Each row is a point on a tangle of strands that fork, close into loops and nearly touch. The rows are in no order.
Two points are linked if the straight distance between their rows is under 79.
vis: [ 23  15   3  11  -3   5  -9  -4  13  30  25  -4  19  -5 -16  26  -8 -12
   3  -8  20  -4  -6 -31 -39  15   7]
bov: [ -4 -20 -26  14  -9  31   6 -18   4  -7   1  20  -3   8  11   9  22 -15
  14   9  23  42  14  16  26  -4 -15]
Fab: [ -7 -30 -14  -6   2 -29 -12  28  -9 -16  10  -2 -30  31  23 -25   4  26
   4  33   3  10 -27   1  32 -29  17]
lami: [  7  -4   2  15   9  17 -32  17 -16  -7  10 -15  -9   1 -12  21  20   1
  -1  27   3  12 -24 -48 -10 -26 -16]
Gef: [ -4 -12  20  -7  -6  -3  38  23  -8   5  29  -6   8  -6   0  -9   0 -23
 -29   1 -24 -13  24 -34  -1 -14 -22]
refo: [  2 -35 -13 -10  23  31  13  14 -39 -15  -9  -6 -15  -1 -12   2  -7 -44
  -8   5  23  -4   0   7   4  17  -1]
noleb: [-12 -15 -10 -10  12   4  34  -6  -5  18 -31   8 -41  33   7  12   3 -43
   6  14   9   5   4  13  -8  17   4]
Lum: [-20  12 -14 -27  22  17  33 -19  22 -14 -10 -22 -20  -9  21  21   4 -46
  -7   3 -28 -22  29  12 -33  54  -6]
Lav: [ 25  18  -5  26  -3  31 -40 -16   5 -27  30 -18  17 -15 -19   0   7  44
   5 -13  15 -11  11  12   5  -6 -24]
gosok: [-11 -19 -20  10 -18  19 -25   3 -54 -13   8  -8   7  -1  -7  -7  29 -24
  -6 -18  20  16  -6 -29 -23   4 -18]
Misot: [-28 -17 -40  23 -31 -25   5  11  14  15   5  27   8  21  12 -13  29  44
   7   6 -10  32 -15 -22  22  19  -2]
dufi: [  4   8   4   1  -8 -43  -7  21  -1  15  -1  10  -3  29  13  -6 -30  17
  -3  25  -7   5 -32  -1   9  -8  36]
Kud: [-20   3  35 -20  10  -8  16 -18  20  25  20  -4   5 -11  11   4  -3  -9
  -8 -28 -30  -5  51   3  21  15  -6]
Zalot: [-17 -15  17 -26   9  -2  47  12  -9   7 -18  -2 -22  30  15 -13  -8 -34
   0  14  -4  -4  12   6  -8 -11   5]
Sig: [ -1 -16  -2 -24  16  13  -8  34 -31 -37 -17  -7  31   7  -8 -43  -2   1
 -13 -17   9 -13 -11  11  19 -11   6]
bebe: [ 40  27  34  -2  12   5   3  12   0 -11  15 -28  17  18   8 -32 -36 -20
 -22   4  17 -37 -12   1   2 -21  31]
rini: [-16  34  32  -8 -17 -36  13 -19   6  41 -16   5  15  15  11  21   0   7
   0 -18 -12  -2   2 -12 -33  13  22]
gega: [  6 -28 -13 -25  11  22 -21  30 -21 -51 -14  -5  16   3   0 -31 -14 -20
 -13  13   7   2 -31  -6  27  -9   7]
gisi: [ -4  17  13 -23   5   8   2  -9  19 -10 -33  11  15 -31 -21  21   1  -9
  16   2 -35  -5 -11   7 -45   6  -2]
megut: [-33  22  17 -15   1 -29  15 -24  21  32 -19   2   4  11  20  23  -4   0
   9  -3 -30  21  18  10 -19  24  22]
kuv: [ -6  14  47 -23  32 -31   8   9  21  -9 -17 -10   0  -8   3  -7 -22  34
   4   5 -48 -24   2  28  13 -12  16]
bufak: [-12  -8 -11   4 -16  -8  48 -17 -15  -2  16   9 -19   2   0 -15  11 -28
   4 -17   3   7  22  22 -31  -9 -18]
dop: [  0   0   6 -11  -4 -12 -10  29  10  10  -5  18  34  15  -3 -23   7  30
   2   3 -15 -22  -8 -14  29   7   5]
bab: [  1  -1  -4 -17   4   6  -5   4 -37  -6 -14   8  25  14 -19 -39  19  18
  -7 -35  19  -3   4  32  15 -13  -7]
Turu: [-10  -4 -15   6 -23  10  36 -40   8  11  -8  21 -21  17  22   6  15 -25
  24   5  16  32  32  26  10   4 -13]
fel: [  5  -1  -6  16  -7   7  10  -9 -22  29   8 -21 -33  31   6   1  20 -32
  -2  -2  34  -7  -2 -18 -32  -1  -8]
Neke: [ -5  -5  11  -5  -7 -24  18   6  11  42  12   1 -36  39  13   2 -21 -25
   0   9  18  -7   5 -15  -6  -2  30]
zarof: [-10   0  -5   3 -11 -36 -24  23 -13   7   8 -15 -20  35  27 -11  -7  41
   1  30   8  -5 -37 -25  30 -15  33]
sirov: [  5 -14 -10 -20 -11   2 -26  40 -20  -5  22   4  24  18  22 -24   1  -8
   2  -1  -3   8 -15 -48   2   4  18]
vomiz: [-11   6  -8   5 -15 -19   7  -4  20  11   9  28  28 -10  -9 -11  27  50
   7  -4 -27   9   6   9   1   8 -27]
Vib: [  4   0   4 -26  -3   0  23   9  18   5  14   4  30 -24 -10   3 -19 -45
   0 -34 -14 -20  15 -17 -27  38   2]
neze: [-25 -13 -13 -16  -9 -41   3  14  11   4  -4  35   1   1   9 -29  -4  34
   5 -13 -20   2   9  35  23  14  14]
puv: [ -8  24  52 -24  17  10  32  -5  -5  34  -7  -9  -2  30  11  21   1 -41
 -20   4 -11 -21  21 -16   9   9  -6]
dus: [-13  34   0  17  -8  -7  47 -37  32  26  -7  -9  -6  10  15  45   7 -17
  23   7 -14  -3   3  -8 -63   6  -4]
fabid: [  4 -25  -1  15  17  20 -15  19 -38 -27  19 -39 -14  -9  -9  -6 -18 -16
 -32 -10   4 -17  35   6  19 -14 -20]
pov: [ -5  -7  -3 -12  12 -15  -5   8  13 -10  -9   2 -25 -18 -11  16 -39 -28
  10   6  -6  -7 -12  34  -9  14  37]
betab: [ 19   2 -10  17   5   9  20  10 -18 -21  16 -15 -16 -22   9 -16 -12 -38
   2   8  14 -32 -19 -19 -52 -11   7]
zap: [ -5   3   1 -21  -8 -33   8  20   2   7 -31  15   6  35  13  -8 -27  -2
  11  26   8  22 -47   6  -2 -20  32]
Gonam: [  5  -1 -19  10  -5  33 -14  -2   4 -10   9   3  -5 -19 -17  27  16 -16
   2  26  18   5 -25 -33 -36   0 -13]
gena: [  6  33  27  22   6 -27  18 -33  16  21  20  -9 -12 -26   9  17 -20   1
  -1 -21  -7 -11   6  20 -40  -4  14]
geba: [  6  24   4  20 -19  19  36 -31  10  25   2  11   3  16   6  40  13 -11
  15   8   7  16   1 -21 -35  -2 -18]
Gozin: [-21  -6  -3  -5  14  -4  -2 -27  23   0 -44  20   2   8  10  13   9  -1
  20  -5 -15  50  10  52  23  10  -1]
Fafup: [  3 -15  -7  -7 -21  -5   1  26 -10  14  27   6  18  17   6 -22  -2 -26
  -1 -25  15  -3  -6 -36 -27   1  22]
Bubap: [  8 -19  -1  20   9  28 -10   1 -41 -25  15 -14  -8  -7 -22  -2  -5 -38
 -20  -8  24 -14  21  20  -1  15 -28]
num: [ -5 -14  -1  -3  -4 -18  10  26 -21 -14  14   6  -5  -3  -3 -25  17   8
  -2   5  -3   3 -11 -12 -16 -28 -18]
dise: [  5  21   4  24  28 -13 -28   5  10  -1  -5 -12  -1   9 -13 -13   8  75
   6   9   4 -31 -24  12  14 -16  -7]
Zafu: [  2   9  -1  17  -8  12 -25   0 -49   1  22 -11   6   7   8 -14  36  -9
  16 -15   5   8  -8 -32 -31 -18 -29]
bipu: [ 20  24  13  -5   8 -11 -29  25  -3  -7  -9  -9  28  27   1 -37 -22  34
 -11 -23  18 -41 -20   9  18 -10  28]
nid: [  4  11   3  11  18   0 -47  33   3  -9   0 -20   0  20  -2   9  19  32
   9  18  -2   3 -38 -42  14 -28  -7]
tuf: [  1 -25 -29  -5  22  26 -35  -1 -16 -23  -2   3  23  -6  -6  -3  30  20
 -12 -14  21  27 -25  -5  23 -11 -17]
bazub: [  6 -30  -2  -3   5  -9  -8  35   5   0  -6   4  -7  13   4 -11   7   9
  -4  42 -17  12 -20 -21  37 -25   4]
zag: [ 11   0   0  37 -25   1  -6 -23  31  16  14  11  10  12  30  21   6  43
  31  10  16  19  23  -2  47   6 -11]
mag: [  1  17  14 -20 -29 -32   4  -6 -21  28 -22   1   1  25   6 -21   3 -10
   2 -31  30 -11  -4   2 -25  -3  31]
gadu: [  4  30  26   9 -16 -10  16 -49  10  10  -1   8 -15   2  30  11   6  24
  23  -5  -1  10  27  47  17 -21 -13]
fal: [ 10  -3   2   3  14  46  -5  11 -23 -37 -39 -22   7 -29 -38  11 -10 -33
 -34  24   7 -38  14  -3  24   5 -29]
Kasot: [  3 -10  10  -7  28  13   0   3   6 -15 -18   3   0 -16 -28  -6   7  -4
 -15  -5 -10   9  21  26  37  -7 -10]
gume: [  7   4 -28  18 -11  -5 -16   0   3  10   6  12   7 -21 -15  41 -21  13
  14 -16  16  25 -27  13 -35   7   9]
bugof: [ -6  -1 -10   5 -15 -13 -12 -20  12  26 -25  25  13  23  -2  17  28  30
   4   5  11  43   1   4  44  14   3]
nime: [ -1   9  26 -11  -4  14  41   7  20 -25   1 -11  -9 -41   0   3 -31 -40
 -25  30 -29 -34   7 -20   2  -6   2]
vuv: [ -2  10  17 -18  24  12   2  -5  -3  12 -43  15  12   6 -31  19  10  -7
  10  12  -6   7 -23  -1 -32  -7   1]
bis: [ 15  -2   7   5  12  -1   2   2   9  12  -3  -9 -27   2 -12  31 -31 -22
  -2  16  16 -12 -26   8 -11  -2  25]
Puguf: [ -3  25   7  10  13  -5 -30  18 -19 -18   9 -16  13  31  19 -55  -1  52
   2 -13   5 -49 -15 -11  20 -10   4]
Dofir: [ -6   5   9 -15 -33 -51  25  -1  -2  31  -4   1 -25  33   9 -12  -7  -5
  -4 -11  17  -2   8 -19  -2  -3  30]
Mek: [ 13 -10  -6 -28   8  10 -16  27   8 -44 -30  14  26  -5 -10 -17 -14  -3
 -13  28   2  12 -42   7  25 -21  22]
Dira: [-16 -40 -45   9 -16  -3  -6  -5   0   0  10  20 -25  13   8   5  13   4
  -2  -4  25  52 -10   9  24  -4   3]
sug: [-17 -10 -37  19 -19 -11 -42  -9  -4   5  33   9 -16  11  23 -18  13  53
   2 -20  11   1   2   0  31  25  -1]
Daf: [ -5  28  31 -20  25  13  26 -15  10  24   6 -16 -10   4  12  30 -20 -36
 -13  -1 -10 -27  14 -10 -18  19   6]
zizo: [ 19  13  35  12  23   5  25   3   1  20  23 -32   4  12   4  14  -9 -28
 -14  28   8 -39  -7 -51 -16 -11  -3]
pubuf: [-11   8 -25  -1   1   6 -46 -11 -32   0   6 -19   5  31  11 -31  42  46
   7 -23   7  -4  -7 -25  29   1 -23]
vege: [ 10   7   4   4  20  47 -11 -18   9   3 -20   7  -3  -3 -22  36  -6 -29
   5   0  11  15  11  14  20  23   3]
Todo: [-12 -37 -15 -12  -5  27  23   4  -3  -5 -20  24  17 -13 -16   2  15 -45
  -7   4 -10  37   7   0   6  11 -29]
Rem: [  7  16   5  12   5 -16 -35  -4  -3  19   7  -6   2   7 -12  -3   7  48
   4 -14  18  -8  -3   3  12  -4   0]
matup: [ 26  23  16  -7  23 -13 -12  10  -3  -7 -14  -7  10  -2 -10 -20 -25  25
  -6 -16  10 -31 -27  29  -1 -21  19]
bize: [ -9  -3 -10   6 -33 -35   3  -5  20  34  10  21 -22   8  16  14 -14  18
   9 -15   2  25  28  22  45  35  23]
nupi: [ 24  14  32   6  -5 -20   0   3   9   8  30 -15  10  12  24 -17 -29 -24
 -13   6   7 -33 -19 -11 -14 -16  36]
Sof: [ 15  17  16 -36  12  -5   4  16  16 -20 -18   6  27 -16 -12 -22 -33 -10
  -2  -2 -25 -12  -3   3   4   0  26]
dom: [  7  12   4   2   9   7  26 -10   8  -1 -14   8  -8 -28  -8  24   2 -17
  -4  34   4 -12 -18 -29 -46  -9 -18]
guv: [  2  -8   7 -23  -8  -9 -10  -1 -13  20 -17  10  -4  18  -3 -15   1 -13
  -5 -30  22   7  10  27   4  20  25]
sak: [ 15  16 -17   9   0   4  43 -21   8  -7   5 -11 -29 -26   8  20   0 -39
  -4  -1   1 -31  -9 -12 -59   1 -11]
matu: [  1 -26  11   3  18   8  11  26  15   8 -24   3 -21  -5 -15  12  15 -11
 -15  54 -29   9   2 -18  31 -20 -17]
dab: [ 16  14  23   5  -5  17  -4  -3  -2  27  11  -6  15   3  -9   9   4 -14
  -8 -11   6  -6  17 -12  -9   4 -11]
vulo: [  6 -16  -9  -2   6   1 -28  20 -22  -1   1 -11 -12  35   4 -11 -11  -4
  -4  -1  30  -7 -14  -5  12 -11  33]
fosup: [-26   2 -28  12   3 -11 -31 -13  -4  -3  -7  33  29 -10 -11   6   4  68
  14 -11   6   8 -39  21  14  24  -3]
Nanu: [  8   2  13 -11  19   3  -6  -5 -32  12 -31  -3   4  11 -10   0  23   7
  10  -5  21  -4 -36   3 -34 -24   4]
nivo: [ 10 -10 -34   1  -3   3 -29 -10  11 -18  19  25  -4 -30 -17  22  -9   7
  17 -22  20  13 -34  28  -7  13   7]
Pive: [ -9 -21 -13 -14 -13   5 -37  41 -16  -6  13   6  19  21  10 -25  12  21
  -4   1 -13  -4 -13 -38  41  12   0]
ver: [ -5   8   6  10  -8  -7 -32  16 -29  -4  12 -18  -2  24  14 -51  28  41
 -12 -27  -2 -24  12 -29  24  -5 -12]
nofiz: [ -5 -26 -24  15  -9 -12 -32  20   5  11  41   6 -22   2   2 -15  11  30
  -3  -2   0  -5  15  -3  35  11   1]
lobim: [-12  -9 -12  12 -26 -15  -8  14  -8  23   1   9 -11  27   5   4  35  35
   6  17  -7  21  -7 -22  -2  -3 -14]
dem: [  0   8  -1  -2  -1  13   8 -19  39  -6 -17  10   4 -31 -14  26   1  -6
  15  14 -30  19  16  23 -10   2 -11]
logeb: [-13 -24 -32  -4   6 -10 -16  18   9 -20   1  34  18 -22 -21 -13   4  46
   6  -8  -5   3 -33  -1  18  15  -1]
Kure: [-16  24  -2   9 -10   1  21 -16  46   2 -10  10  24 -21   0  27   4  14
  24   2 -44  36  16   3 -28  14   0]
dut: [ 22   0  17  -2  12  30  -4  10 -11  -3  11 -33  33 -22 -13  -3 -29 -38
 -29  -8   8 -44  15 -33  -3  11  -2]
Kefus: [  9 -18   3   8  38  33  -7   8  -6 -21 -36 -19  -2 -27 -32   9   2 -24
 -24  16   1   4  16   3  40  -3 -20]
kof: [-16 -18 -16 -10  18 -26  -1  15   1  12 -34  19  -6  -5  -4  22 -12  24
   4  14  -7  30 -34  27  21   8  27]
kepit: [  7   5  19  -6  10  -9 -20  11 -31   9 -19 -20   1  39   7 -16  13   9
   7  -6  25  -1 -24  -7   6 -23  22]
mov: [ 17 -24 -25  21  13  35 -29 -11  30 -10  20   8  -2 -27   2  28   4  20
   2  12   5  24  -2   1  41  -2 -21]
Kam: [-21 -23 -31   2 -18 -44  27  27  12   7  -3  27 -15   6  -5 -16  -7  14
  10 -16 -19  11  -7  23  -2   9  25]
sudo: [  5 -12 -31 -11   0  20  -9 -10  -5 -34   5  10 -15 -46 -23  -4  -8  -8
   4  -9   9   9 -18  32 -18   5   1]
Muv: [ 12  12  26   1  -4  -3  35  11   9   7  28  -6  -8  19  26 -11 -30 -39
 -16  34  -9 -25 -11 -36 -17 -12  14]
ren: [-12  16  -8  -8   3  20  42 -11   0 -24 -22 -15 -23 -42  -1  25 -12 -55
 -13  10 -23 -43  32  12 -25  38 -29]
tepot: [  3 -20 -14 -11  24  32 -22 -18   8 -23 -31  17  13 -12 -23  -5  19   9
  -9  -3   6  36 -10  21  38  -6 -15]
bir: [ -4  -5  -3  13 -28  -4  28   2 -13 -12  32   3 -14  -5   6 -27  20   2
  -9  -1 -13   2  20   7 -26 -26 -28]
ledo: [ 19  22   1  21   0 -38  24  -4  12  14  22  -5 -21 -24   6  10 -25  -4
   6   1  -4 -21 -17   3 -54 -12  22]
sule: [  6  24  41 -40  13  -4   9   5  25  -6  -7  -9  19  -7  13  -9 -39 -25
   0  -2 -26 -17   4   9 -25  10  41]
dopi: [-15  -8 -21   1 -29   2  20   1 -19  12 -19  20   1  23  -1  -2  35 -14
  13  -2  18  32 -19 -22 -38 -11   0]
takiz: [-19 -15  11 -11  -6 -11  44  -3 -29   9   0   9 -10  10   4 -27   6 -39
  -7 -13   3 -17  29   7 -14  -8  -3]
Ziros: [ 20  -5  -6   5  12   6 -40  17  15 -31  12 -20  -6 -36 -22  -4  -8  36
 -14   7  -3 -24 -21 -15  12 -18  -1]
Febi: [ 10  -2  30  18  20  31  -2  18 -48 -12  -7 -31   3  20  12  -3   9 -24
  -8  28  19 -19 -11 -29 -10 -29 -20]
zopim: [-16  13   8   3  -2 -39  -4  -6  17  38 -10   5 -12  -1  13  21 -23  16
   1 -14  -3  18  20  27  12  35  32]
danef: [  1 -10 -25 -32   6 -12 -18  23   1 -40  -4  20  30  -9  -7 -17   6  28
   5  12 -15   1 -59  -8  16  -5   9]
nuka: [ -9  15  11   5 -17   9  32 -49  29 -22  -3   8   7 -14  28   2  -4  -8
  30 -13 -22   8  43  38 -39   7 -11]
nug: [-10  -5 -19  -4  25   8  -3 -22  26 -21 -11  -1 -40 -24  -2  25 -26 -36
   9  12 -10   8  10  42 -12  29  18]
mele: [ -4 -26 -23  -8  14  30  11  14 -19 -12 -26   4  11 -24 -21  20  -5 -53
 -14  13   7  -3   5  -8  -4  32 -22]
basa: [ 22  16  41   4  17  28  19   9  -6   1 -17 -21   6  16  -1   6  -7 -26
 -13  49   7 -28 -16 -33 -11 -22  -8]
vigiv: [-12  19 -18  12 -16 -29  22   1  25  18  -3  17  11  -4   3  17   3  30
   9  -3 -37  19   1   2 -17   3  -9]
laf: [ -5  -5  35 -26  25  14  46  14 -20  13 -23  -4   3  33   7 -11  -5 -39
 -23  11  -4 -23  10 -21  16  -5  -2]
ruze: [  9  -4   0  26 -19  37   5 -25   9 -16  14   5  13 -13   2   8   6 -13
  20  13  15  21  33  11  14 -12 -23]
samod: [  9  12  -5  17 -25 -14 -14 -21 -38  11  23 -16 -26  20  13 -22  35  -9
  -3 -16  21  -3  14 -19 -25 -19 -13]
sosen: [ -1   1   3  22 -23   7   5  -7   9  27  10  11  -4  19   3  16  29  10
   7  27   2  24   3 -19 -10 -14 -30]
vomal: [ -6   5 -28   4  -9 -18 -19 -23 -26  -3  -3  26   9   0   3   7  17  47
   6 -20  36  20 -30  16  -3  18   9]
Tudiv: [-16 -21 -13  -1  14 -18 -21   0   6   8 -27  22   4  16   1  16  16  53
  -4  13   4  36 -40   7  50   4  11]
Zegi: [  8  28  38 -20  26 -35   9   1   4  12 -21 -19  -1   7  14 -10 -26  18
  -1  -9  -5 -30  -7  31  -3 -15  39]
Rol: [  7  17  13  -9   3   9 -26 -19  27  19   4   2  27  -9  -5  31 -13   6
  13 -29 -14   8  29  26  24  35   7]
Les: [  0  40  42   3  33   3  10 -36  19  21   2 -22 -12 -16  11  36 -14 -12
   4  -6   0 -36  -1   4 -33   2  -1]
rek: [ 19  19   5  23  11  30 -37  -3 -28 -10  26 -34   9  -2  -9 -19   8   9
 -12 -26  26 -21  18   4   1  -6 -16]
sel: [ 10  -3   1  26  -5  28 -25 -10  10 -21  22  -4  17 -22  -3  -3  23  22
   6   1  -3  15  15  12  26  -8 -36]
sav: [ -8 -23 -15 -25  -4 -16  10  12   0   0 -37  22   0  13  -9  13  -8  -2
  11  15   0  31 -43  -8  -3  -8  32]
fami: [ -8  24  27 -10  -1   7  -4 -29  22  26  10  -2  34   3  11  14  -3  -1
  -2 -39  -9   0  54  18  12  19   1]
kolu: [ 21  -6   4   2   1  11   8  10 -34 -35   9 -16  11 -42 -13 -24 -13 -15
  -7  -4   7 -30 -16 -16 -34 -12  -2]
dumap: [ 21  -4   5  32 -35  14  14 -18  25  -1  17  13  16 -10  24  17   3  14
  39   5   9  16  27   5  14  -9 -18]
Duge: [ 13  -4   1   0  14  15 -11  15 -18  -1   4 -21 -18  20  14   3 -18 -37
   4  24  32 -12 -24 -17 -11  -6  28]
gugom: [  2  -7   5  -3   5  13  25   3  23  -6   4 -11 -44 -31  -1  16 -21 -32
  -7  34 -11 -17  14  -6   3   6  -7]
gotol: [ 11  15  26 -34  26 -13 -12   5  24 -12 -19  -8  15 -34 -15 -14 -22  19
  -4  -3 -43 -22  14  15  12 -10  13]
zimez: [-17 -15 -11   9 -10 -16  14  -6 -22  12  -2  -7 -35  27   1   3  21  -7
   9  10  19  20 -26 -11 -34 -22  11]
lop: [-29 -19 -27  -2 -34  -4 -17  21 -30   7  12   5 -10  29  19 -18  45  12
   3  -1 -12  29  -8 -45  12  -9 -21]
Boka: [  1  -3 -10 -17  25  25 -13  -8  31 -12 -24  17   2 -24 -13  19  -7 -22
   5   7 -18  29  10  23   0  29   6]
damut: [ 18  -5  23  14   6  10  -8  22 -32  -7  22 -46  13   4   4 -18 -27 -27
 -24 -14  12 -33  30 -21  17  -4  -1]
Kuda: [ -4   3  11 -28   8  10  -6 -11 -19  17 -28   3  25  18  -9  -9  18  -1
  -3 -35  13   5  16  22  14   2   2]
bobu: [ -3  -7   9  18  -3 -14  11   8  22  40  36 -11 -33  11   4  15 -14  -8
  -7  10   8 -10  21  -6   0  -9   5]
Gav: [-15   2 -20  -8  20   7  45 -18  11   6 -13   1 -27  13  -3  17   9 -46
  11   2 -12  -2  15  16 -28  32   6]
filel: [ 22  -6 -17  22  -7  29 -48  -7 -30  -4  39 -27  -3  15   2  -2  10  -2
   0 -31  30  11  22   1   4   2 -17]
suzip: [  0   3  22   3  15  29 -17  33 -49 -22 -15 -36  18  40   3 -17  11 -14
 -10  11   2  -1  -7 -36  22 -30 -24]
Direg: [  5  -2 -24  26 -10 -16  15   1  11  -3  32  -1 -42 -25  -8  17 -13   9
  -2  10  -2   3  -5  11 -35 -11   1]
zuve: [  0  13  13   7 -23   9  22 -49 -16  11   2   9 -13  31  23  -3  22  -3
  15  -5  24  24  36  34   4 -13 -21]
Ramef: [ -1 -13 -31   3   1  11 -24   0   1 -38  18  -8 -18 -35 -23  -5   4  15
  -8  10  -2   5 -17   0 -12 -23 -16]
pagu: [ -9  -7  -4  12 -14  10  31  11   4  17  26  -1   7 -10  -6   7   6 -20
  -9  14 -29   9  38 -29   7  -2 -32]
vug: [ -4  15  17  -8 -24 -39   6  -2  -4  30 -19  23  22   6   2 -13   8  13
  14 -25   2  -9 -12  -7 -31  -5  14]
Paz: [  2  25  -6  16 -47 -23  15 -35   6   5  17  17  16   1  31 -17   5  68
  31 -13   3  -8  26  20  13   1 -21]
som: [-10  10  -4  13 -36  -9  -7 -31   9  10  14  13   5  15  17 -33  25  57
   6   1  15   2  37  18  39  15 -21]
Div: [ 22 -14  -6  13  10   9 -35  30  -1 -29  34 -29 -15 -12  -8 -26 -19  27
 -13 -18  12 -36  -3   1  16  -8  10]
pomod: [ -5 -13  -8  21 -18 -17  -7   9  33  26  35  15 -21  -3  -4  14  -4   9
  -7   9  -4  13  21  15  26  15   7]
non: [  2  -6 -37   0 -22   7 -39 -26 -16   2  -2  15  12  15   1  16   9  18
  12 -25  44  43 -16  11   4  14  14]
Bopi: [ -5 -15 -24  28 -29 -17   8  -9  27   3   2  37   6   7  16 -11  24  51
  16   7 -20  26   0   8  30  16 -30]
Rufa: [ -4 -27   1   9   6   5  30   9  20  14  13 -10 -28 -13 -16  19   2 -33
 -10  51 -15  10  19 -23   7  -6 -32]
Regen: [ 19  17  22  -3   1  16  -4  20  19  -6  16 -15  36 -40 -20   4 -17  -5
 -26 -19 -20 -31  14 -40  -6  -1  -7]
kemu: [  7   9  -4   6  17  32  15 -13 -13 -31 -40 -25 -17 -33 -16  16 -13 -39
 -23  18   1 -46  26   5   3  23 -31]
Nar: [  2 -16  -1 -22 -12   7  20  20  -8  12  17   7  17   0  -9   2 -14 -48
  -8 -23   7 -15  12 -38 -14  28  14]
luf: [  3   7  -9  12  28  14 -43  26   9 -37  -2 -30  -5   2 -10  -5   5  58
  -1   2   0 -18 -33 -10  23 -32  -5]
sebas: [ -9 -18 -41  25  -6 -16  10  19  12 -25   5   8 -32 -11  -8  23  -6   9
  10  23  -9  18 -34   5 -12 -27  12]
donab: [ 14   2  17 -19   2   7  12  29  11 -26 -10  -3  14 -17  -3 -16 -36 -27
 -23  25 -13 -16  -1 -11  11  -8   7]
Sar: [  1  13 -20  22 -32 -16 -28 -38  -8  -7  18   5  -8  10  16 -34   9  63
  15 -10  27  -1  13   5  43  25  -2]
taga: [-26  -6  -2  -5   2 -20  24 -21  11   1 -16  25  -8  -4   8 -11  15   9
  17  -8 -27  33  21  46   3  -8 -14]
maru: [ 13  10 -18  14 -38   2   0  -8  12  13  22  14  21 -16 -11  19  -2  -1
  15 -24   7  12  -9 -19 -42  16  -5]
ligi: [ -2 -14 -35   3  -6  37 -31 -19 -35 -33   6   2  15  -9 -18   6  28   0
   1 -19  24  30  -9   1  -4  -4 -23]
bif: [-23  14  54 -29  24 -16   6  -2  32  19  10 -25  15  -4  15  12 -17   5
  -6 -19 -48 -10  34  15   1  21  12]
Siv: [ -7 -29  -8 -17   0   1  18  10  -4 -15 -12  25   9 -13  -8 -14  12  -7
 -10  -1  -7  12   2   4  10  -5 -11]
roli: [-21  11  30 -30  23 -18   7  -8  21  -4  -3 -20   0 -20  11   4 -30 -10
  -4 -14 -44 -20  26  13 -33  24  26]
Sogep: [ 15  16  25   7   8   0  -1 -13   9  18   6   2   0  -8 -22  18   4  22
  -6  -9  -2 -10  10  13  -3  -4 -16]
razol: [-24  -2   0 -17  14 -33  13 -18  12   1  -6  19 -10 -19  -3 -17 -11  13
  14 -12 -38   5  11  54  -1   3  11]
giled: [ 38  13  26  16  10   6  -4  11 -22 -38  17 -34  22 -11  -2 -37 -22 -22
 -24   1  10 -34 -15 -15 -20 -33   4]
vused: [  7   3  -1 -14  -5   5   1   9  17 -14   5   6  25 -50 -27  -2 -11 -18
  -9 -25 -26 -11  19 -10 -15  24  -4]
Rumo: [-13 -15 -39   0 -25  -4 -25 -17 -25   6   4   0 -11  23   5  -7  26  -3
  11 -25  37  41  -6  -5  10   0  10]
roza: [ -7 -13 -30  -1   4   0  -5  25  30 -15 -20   5 -10 -34 -21  30 -11 -11
   4  30 -15  13 -31 -16 -10  -9  11]
kize: [ -9  31  26  13   3  -4   6 -51  19  -8   5   2  11 -19  35  16 -14  19
  30  -6 -22   7  35  48  -9   1 -11]
kon: [ -6   0  14 -10   6 -22  -5 -13   5  29 -50  31  -2  16  -4  -1  20  17
   2   2  -1  37   6  33  34  16   6]

A tip is a point with one link. Name the tips that can be reached along the links from each point below, in the order of the rows.
bize | zag, mov, nuka, filel, Paz
nid | suzip, Div
vomiz | dus, vege, lop
roli | Gef, pubuf, Kam, Rol
sirov | dop, dopi, roza

How many points has the smallest loop of links through each point below? Write none if it is on no loop.
ren | 14
nug | 11
dise | 12
vug | 10
Zegi | none
